Each row is a point on a landscape with many peaks, with its height.
From any point a climber steps to the highest of the 2 points nearest to it. It stops when none of these is higher. Distance is the straight distance between rows; heights are no part of it.
z_32 (h 538): [ 74 111  70  94 125 111 132  85  93 144 164 129 146 129 118 135 102 142
 103 134 119]
z_168 (h 480): [104  90  72 175 145  97 136 168 115 157  88 160  93 113 143 162 105 128
 131 132 127]
z_109 (h 253): [ 95 118 123 158 164 108 142 129 135 123 123 189 124 108 121 196 128 150
  58 141 153]
z_670 (h 585): [126 155 153 126 125 175 138 123 140  74 107 151 169 108 153 128 155 170
 104 146 122]
z_947 (h 630): [122 136 131 118 103 159 155 164 151  82  97 179 138 113 179 143 116 180
 111 153 126]
z_647 (h 430): [ 64 142  80 129 168 128 124 154 109 101 155 104 137 129 161 169 132 163
  93 134 131]
z_315 (h 405): [144 143 113 187 128 117 128 163 172 125  73 151 140 107 158 133 108 128
 149 142 125]
z_472 (h 440): [117 133 138 137 178 115 136 121 139 198 189  83 112 133  65 143 146  50
 136 124 120]
z_35 (h 509): [ 94 162 123 113 157 188 116 119 112  62 151 102 152 113 172 142 179 184
  97 125 134]
z_347 (h 527): [178 111 221 146 141  86  82 119 120  92 111 155 164 179 113 101 137 123
  99 158 156]
z_982 (h 359): [154 150 119 163 113 144 167 183 155 147  91 123  60 116 139 120 147 103
 145 102 110]
z_672 (h 339): [117 145 124  99 103 138 184 193 138 102 106 125  52 141 167 153 130 169
 103 135 128]
z_927 (h 142): [144 172 140 128 112 160 149 180 162 110 116  97 155 140 148 113 126 111
 149 164  84]
z_728 (h 340): [ 76 153  49 129 137 136 154 169 119  98 154  38  89  92 180 125 152 157
 150 121  83]
z_836 (h 426): [189 145 155 111 102 136 124 141 168 165 135 104  72 140  92 124 142  91
 133  76 152]
z_822 (h 560): [154 130 200 130 131 110  86 138 138  90 120 140 161 175 136 129 124 131
 117 156 169]
z_810 (h 363): [ 81 148  70 104 122 130 154 147 114 102 146  64 100 118 160 135 130 155
 140 121  98]
z_205 (h 387): [107 132 149  88 103 168 129 108 101  89 147 139 124 140 139 157 152 172
 109 133 149]
z_158 (h 561): [130 153 122 110  89 112 186 152 161 101 110 175  94 151 163 137  91 166
 103 136 167]
z_886 (h 462): [172 161 161  82  93 111 130 120 166 143 119  92 130 162 126  84  90 108
 159 113 149]
z_891 (h 249): [127 115  98 114 104  75 162 162 142 158  96 131  33 145 166 128  78 138
 164 103 180]
z_217 (h 597): [ 94 108 104  87 131  87 141  69  89 161 156 118 149 141  87 125  87 111
  98 144 137]
z_768 (h 235): [123 111 167 129 143 126  74 112  89 125 134 100 177 154 134 112 139 110
 162 149 136]
z_499 (h 369): [110  60 149 117 172 112  93  98  73 173 162 127 155 139  73 126 126  88
 106 171 124]
z_734 (h 400): [114 123  46 189 149 129 143 155 121 136  73 131 109  79 189 104 120 145
 164 115 102]
z_428 (h 288): [117 114 132 129 131 116 127  56 110  96 140 189 160 122 120 133 132 170
  79 138 168]
z_85 (h 417): [ 95 147  78 112 104 102 165  98 131 137 125 138 145 128 148 121  73 150
 140 124 140]
z_987 (h 461): [162 122 144 114 117 118 116 119 145 176 130 117  74 142  75 145 117  86
 121  94 170]
z_373 (h 378): [120 121  97 115  99 160 122 145 124 120  99 126 145 109 156 117 101 145
 184 137  97]
z_718 (h 89): [154 148 151 103 114 135 164 131 148 188 179  71 119 139  88 107 140  61
 187  81  74]
z_662 (h 394): [ 77  92  67 137 201 115  95 119 106 145 171 122 182 114 116 147 102 125
  90 172 123]
z_988 (h 418): [104  87 144  80 104 142 102  94  74 101 151 162 148 155 129 134 132 166
 116 148 140]
z_33 (h 539): [120  79 121 148 145 127  70  72  98 109 136 162 174 102 128 137 125 154
 137 137 150]
z_701 (h 546): [163 106 153 144 117  73 102 111 168 153 114 173 103 124  84 154  89 110
 111 125 176]
z_268 (h 493): [ 81 100  46 108 126 120 134 100 109 129 154 168 164 120 132 134  86 174
 105 128 121]
z_441 (h 604): [156 149 164 102 130 100 129  79 131 160 144 106 134 166  83  98 117  86
 108 116 147]
z_27 (h 292): [ 86 101  73 138 105  96 168 171 115 126 103 179  86 126 184 142  99 173
 135 126 152]
z_553 (h 284): [155 132 163 186 146 148  92 121 147 113 114 131 131 102 125 150 168 112
 162 119 152]
z_318 (h 176): [114 153 126  68  72 134 167 136 136  96 138  91 115 152 138 126 109 140
 141 150 113]
z_229 (h 471): [124 158  91 172 158 156 134  92 135 131 127 134 165  78 126 113 155 118
 129 107 100]
z_594 (h 548): [120 137 127 129 152 174 110  91 114  69 128 159 193  91 153 118 166 179
  87 125 112]
z_152 (h 366): [ 94 121  51 172 171 161 113 152 111 137 135 113 138  81 149 138 148 130
 144 107  78]
z_422 (h 362): [114 139 134  97 101 156 156 145 122  95 123 140  73 131 164 174 136 182
 109 134 155]
z_537 (h 453): [ 97  92 105  85 120 141  93  80  77  91 171 153 157 138 163 117 120 186
 135 123 164]
z_993 (h 361): [214 121 201 125  95 141  91 127 171 135 123 154 123 139  76  96 156 100
 107  99 134]
z_371 (h 386): [ 68 136  63  98 107 108 158 135 109 108 146  96  92 122 169 138 106 175
 141 119 142]
z_607 (h 343): [116  69 159 142 173 105  86 102 101 147 141 160 158 125  78 154 136 103
  95 178 133]
z_235 (h 431): [ 98 147  94 165 169 157 124 190 123 113 124  89 112 112 181 158 167 147
 143 129 113]
z_858 (h 105): [153 170 116 127 115 132 186 150 162 182 145  79 114 111 109  99 130  76
 188  79  74]
z_855 (h 481): [ 94 118 105 134 170 181  83 143 107  75 141 131 142 103 170 168 165 193
 105 114 141]
z_994 (h 547): [177 149 192 110 146  95 106  95 126 146 149  78 145 180  89  59 137  73
 127 111 144]
z_405 (h 433): [130 134  87 195 146 156 143 117 139 153 103 139 121  59 118 126 156 109
 148  88  88]
z_787 (h 497): [136 119 135 126 118 111 125 107 138 154 130 136  88 145  97 164 112 116
 111 123 169]
z_412 (h 347): [113 109 139  73 103 126 121  85  75 133 141  97 164 160 112  83 118 124
 141 141  89]
z_883 (h 680): [120 106 131 143 123 145 107 144 140  75  97 196 167  98 169 161 125 184
 126 152 126]
z_426 (h 270): [101 102  83 137  99  70 178 163 124 152  96 170  48 140 182 119  85 156
 152 112 172]
z_311 (h 496): [179 105 240 157 164  93  83 123 110  99 118 171 158 158  88  99 175 104
  75 153 127]
z_453 (h 348): [131 109 134  98  91 144 115 117 107 121 116 128 163 150 124 117 104 123
 159 152 104]
z_620 (h 425): [138 159 123  96  87 109 160  97 148 133 112 128 138 140 129 107  77 127
 136 123 146]
z_456 (h 451): [ 83 112  33 121 108 104 170 121 118 136 128 177 136 105 167 119  70 176
 134 115 131]
z_608 (h 753): [ 88  75  82 162 161 133  91 114 114 119 141 179 121  77 131 185 134 166
 105 129 148]
z_361 (h 295): [135 116 158 144 133 184 115 130 125 128 145 141 160 109 104 134 187 108
 136 123  65]
z_153 (h 117): [148 176 120 145 124 161 164 142 164 163 139  86 145 109 132  94 141  88
 198  96  71]
z_112 (h 72): [179 144 192  93 115 143 139 113 137 170 174  85 124 158  78  78 153  69
 164  79 103]
z_115 (h 438): [141  93 173  85 100  79 109  88 103 147 133 149 134 180  98 113  89 119
 125 135 171]
z_337 (h 399): [ 97 145  96 160 174 161 132 180 121 137 162  86 138 110 143 153 173 112
 156 120  74]
z_58 (h 212): [103 128  76  96  95 107 178 138 117 162 112  97  48 125 126 131 103 129
 153 101 118]
z_561 (h 673): [122 127 137  85 131  69 140  89 124 171 148  99 135 167  74 117  75  82
  98 133 146]
z_661 (h 476): [102 156 125 130 171 124 148  98 118 162 182  66 114 129  81 139 157  75
 118 115 121]
z_384 (h 483): [133 171 146 136 140 121 131 116 147 127 136  82 154 153 122 124 132 102
 134 137 136]
z_443 (h 659): [116  72 128 164 136  93 101 114 137 118 112 198 123  88 115 178 126 148
 119 144 149]
z_922 (h 382): [168 152 154 170 133 120 118 145 178 119  92 130 166 127 134 124 110 109
 143 143 126]
z_469 (h 298): [115 108 134 162 162 166 112 129 113 135 141 154 155  95 101 165 175 109
 100 131  81]
z_564 (h 429): [125 123  73 191 140 122 130 149 143 129  79 146 141  81 164 131 115 141
 153 129 111]
z_720 (h 360): [171 122 205 105 106 136 108 106 107 118 117 133 142 169 103  82 144 114
 117 140 128]
z_415 (h 396): [130 142  99 180 134 158 175 159 135 168 109 134  79  85 118 127 168 105
 142  83  80]
z_986 (h 385): [119 104 148  94 138 128 113  78  62 156 142 104 162 142  85  81 147  94
 130 127  96]
z_464 (h 319): [ 94  98 138 143 180 135 105 131 105 140 144 148 146 117  80 180 158 106
  64 155 120]
z_541 (h 164): [105 159 140  69  92 148 172 155 137  73 136 115 131 140 167 132 113 173
 113 169 113]
z_31 (h 534): [130  85 104 179 150  75 117 157 145 178  91 166  66 102 116 170  98 108
 134 131 162]
z_563 (h 191): [105 133 107  80  86 123 154 123 112 144 130  86 112 140 120 136  98 128
 156 127 104]
z_525 (h 269): [ 95 125 103 138 138 116 149  96 119 110 132 186 132 117 127 161 124 166
  70 126 166]
z_600 (h 581): [138 103 153 167 143 127  76 101 117 101 109 161 184 109 133 132 137 140
 139 152 133]
z_321 (h 416): [ 80  99  77  87 104 135 123 108  92 117 158 131 113 125 163 147 103 177
 151 117 157]
z_473 (h 335): [197 100 188 126  94 107 104  99 152 124 110 187 130 138  83 118 133 119
  96 126 141]
z_9 (h 395): [163  91 195  87 115 101 108  89  61 141 124 133 127 187  93  71 120 112
 111 140 139]
z_178 (h 492): [ 94  71 101 118 141 128  75  78  85 113 169 160 148 116 136 153 118 172
 132 129 182]
z_684 (h 518): [127 179 134 141 155 120 146 135 146 143 151  69 100 137 110 141 145  93
 132 115 141]
z_181 (h 403): [ 61 133  59 121 178 103 116 131 110 123 174  82 147 127 131 159 119 130
  94 154 116]
z_784 (h 318): [166 149 201 130 115 187 132 135 135 110 124 146 164 125 115 105 187 116
 129 128  77]
z_332 (h 511): [111 155  88 138 150 178 128 105 128  96 130 127 192  91 156 101 146 157
 112 123  87]
z_578 (h 317): [151 142 116 151 112 156 131 151 145 121  81 114  86 102 178 112 117 143
 193 120 160]
z_15 (h 46): [173 196 159  88  97 124 163 149 194 124 173  48  91 148 106  92 151  93
 129  98 114]
z_30 (h 265): [160 121 184 171 161 138  82 114 135 146 145 113 157 130 101 126 165  82
 160 116 133]
z_383 (h 602): [168 143 175 114 108 132  95 145 161 111 124 110 120 171 132 144 121 122
 140 142 174]
z_135 (h 437): [110  90  78 151 110 134 135 188 115 146  81 146  89 111 153 147 117 137
 150 134  92]
z_490 (h 370): [100 124  34 183 163 150 140 168 113 143 104 112 113  74 175 106 143 138
 148  98  77]
z_920 (h 59): [190 176 178  87  99 134 139 132 173 152 172  77 110 162  89  77 150  80
 133  91 112]
z_272 (h 424): [ 97 123 100 153 171 106 101  97 113 147 140 121 179 120 116 141 105 113
 119 158 145]
z_344 (h 455): [ 80 138  78 145 182 162 108 175 110  89 143  96 130 109 182 169 158 169
 116 118 120]
z_957 (h 35): [161 189 139  77  89 112 164 141 182 131 143  37  81 134 120  92 115 100
 157  95 131]
z_896 (h 634): [142 111 142 166 110 154  99 135 150  84  86 175 167  83 148 140 138 158
 160 147 109]
z_753 (h 231): [125 120  99 102  78 108 166 175 126 152  99 112  35 153 152 133  88 131
 156 103 137]
z_90 (h 337): [158 149 130 135  97 161 152 180 160 128  87 122  70 120 154 113 126 125
 166 123 124]
z_91 (h 336): [173 155 208 109 105 168 134 124 127  99 121 135 151 153 115  97 164 125
 104 134 111]
z_669 (h 309): [148 110 172 132 124 104 111  68 120 113 113 179 153 136 105 121 129 136
  93 142 154]
z_875 (h 130): [146 175 118 157 121 149 156 152 168 134 106  96 147 110 145  98 122 104
 177 132  90]
z_410 (h 401): [116  97 155 123 184 115 112 102 100 191 173  95 138 142  58 123 132  58
 118 157 123]
z_520 (h 464): [149 112 204 144 168 114 106  92  72 106 129 155 152 148  91  92 178 120
  68 149 124]
z_103 (h 589): [150  83 137 175 138  75 102 116 163 152 107 184  89  98  92 176 104 114
 124 135 171]
z_377 (h 316): [109 134  86 139 108 115 183 188 131 119  89 148  65 132 178 134 115 161
 111 128 131]
z_231 (h 250): [148 114 178 159 164 120  80 106 102 134 141 112 182 144 105 105 149  83
 152 146 121]
z_233 (h 302): [152 151 140 163 130 151 109 136 157 119  96 110  96 104 155 137 141 123
 181 113 169]
z_397 (h 152): [132 178 143 102 106 162 165 186 170  94 112 111 128 136 170 124 122 146
 123 169  98]
z_825 (h 402): [116 123  83 128 100 160 145 167 114 124 102 132 114 107 146 136 125 139
 152 130  84]
z_190 (h 392): [223 155 167 112  90 141 105 157 194 152 141 127  99 139  93  96 147 102
 116  89 152]
z_566 (h 494): [196 153 185  73 103 104 103 115 160 139 132  83 139 178 111  67 110  92
 146 100 155]
z_78 (h 479): [170 115 157  92  84  88 113 120 155 147 120 157 122 174 118 124  74 119
 136 129 178]
z_413 (h 236): [100 149 130 142 148 124 166 166 140 125 108 154 123 128 125 184 133 140
  50 131 112]
z_790 (h 526): [155 140 141 105  74 106 148 143 167 109 125 179 114 167 147 134  86 152
 116 138 183]
z_691 (h 432): [135 104 181 129 152 131 110  92  57 122 133 131 175 153  94  83 175 114
  90 143  94]
z_872 (h 452): [111 147 109 138 143 117 125 108 127 127 129 109 158 142 126 135 111 125
 120 144 132]

Two climbers start at each pair of points below. Name the first point that both come to, or write none.
z_456 / z_371 -> none
z_891 / z_90 -> z_883
z_413 / z_825 -> z_103

Where does a climber stop that starts at each point below?
z_988 -> z_883
z_620 -> z_561
z_91 -> z_158
z_453 -> z_103
z_30 -> z_883
z_85 -> z_561
z_607 -> z_684
z_662 -> z_684
z_718 -> z_883
z_541 -> z_883

Write out the way that a climber takes from each point below.
z_810 -> z_371 z_321 z_537 z_178 z_33 z_600 z_896 z_883
z_361 -> z_784 z_91 z_720 z_9 z_115 z_78 z_790 z_158
z_464 -> z_607 z_499 z_410 z_472 z_661 z_684
z_15 -> z_920 z_112 z_718 z_858 z_153 z_875 z_927 z_397 z_541 z_318 z_563 z_58 z_753 z_891 z_426 z_27 z_377 z_672 z_422 z_205 z_988 z_537 z_178 z_33 z_600 z_896 z_883
z_229 -> z_332 z_594 z_670 z_947 z_883
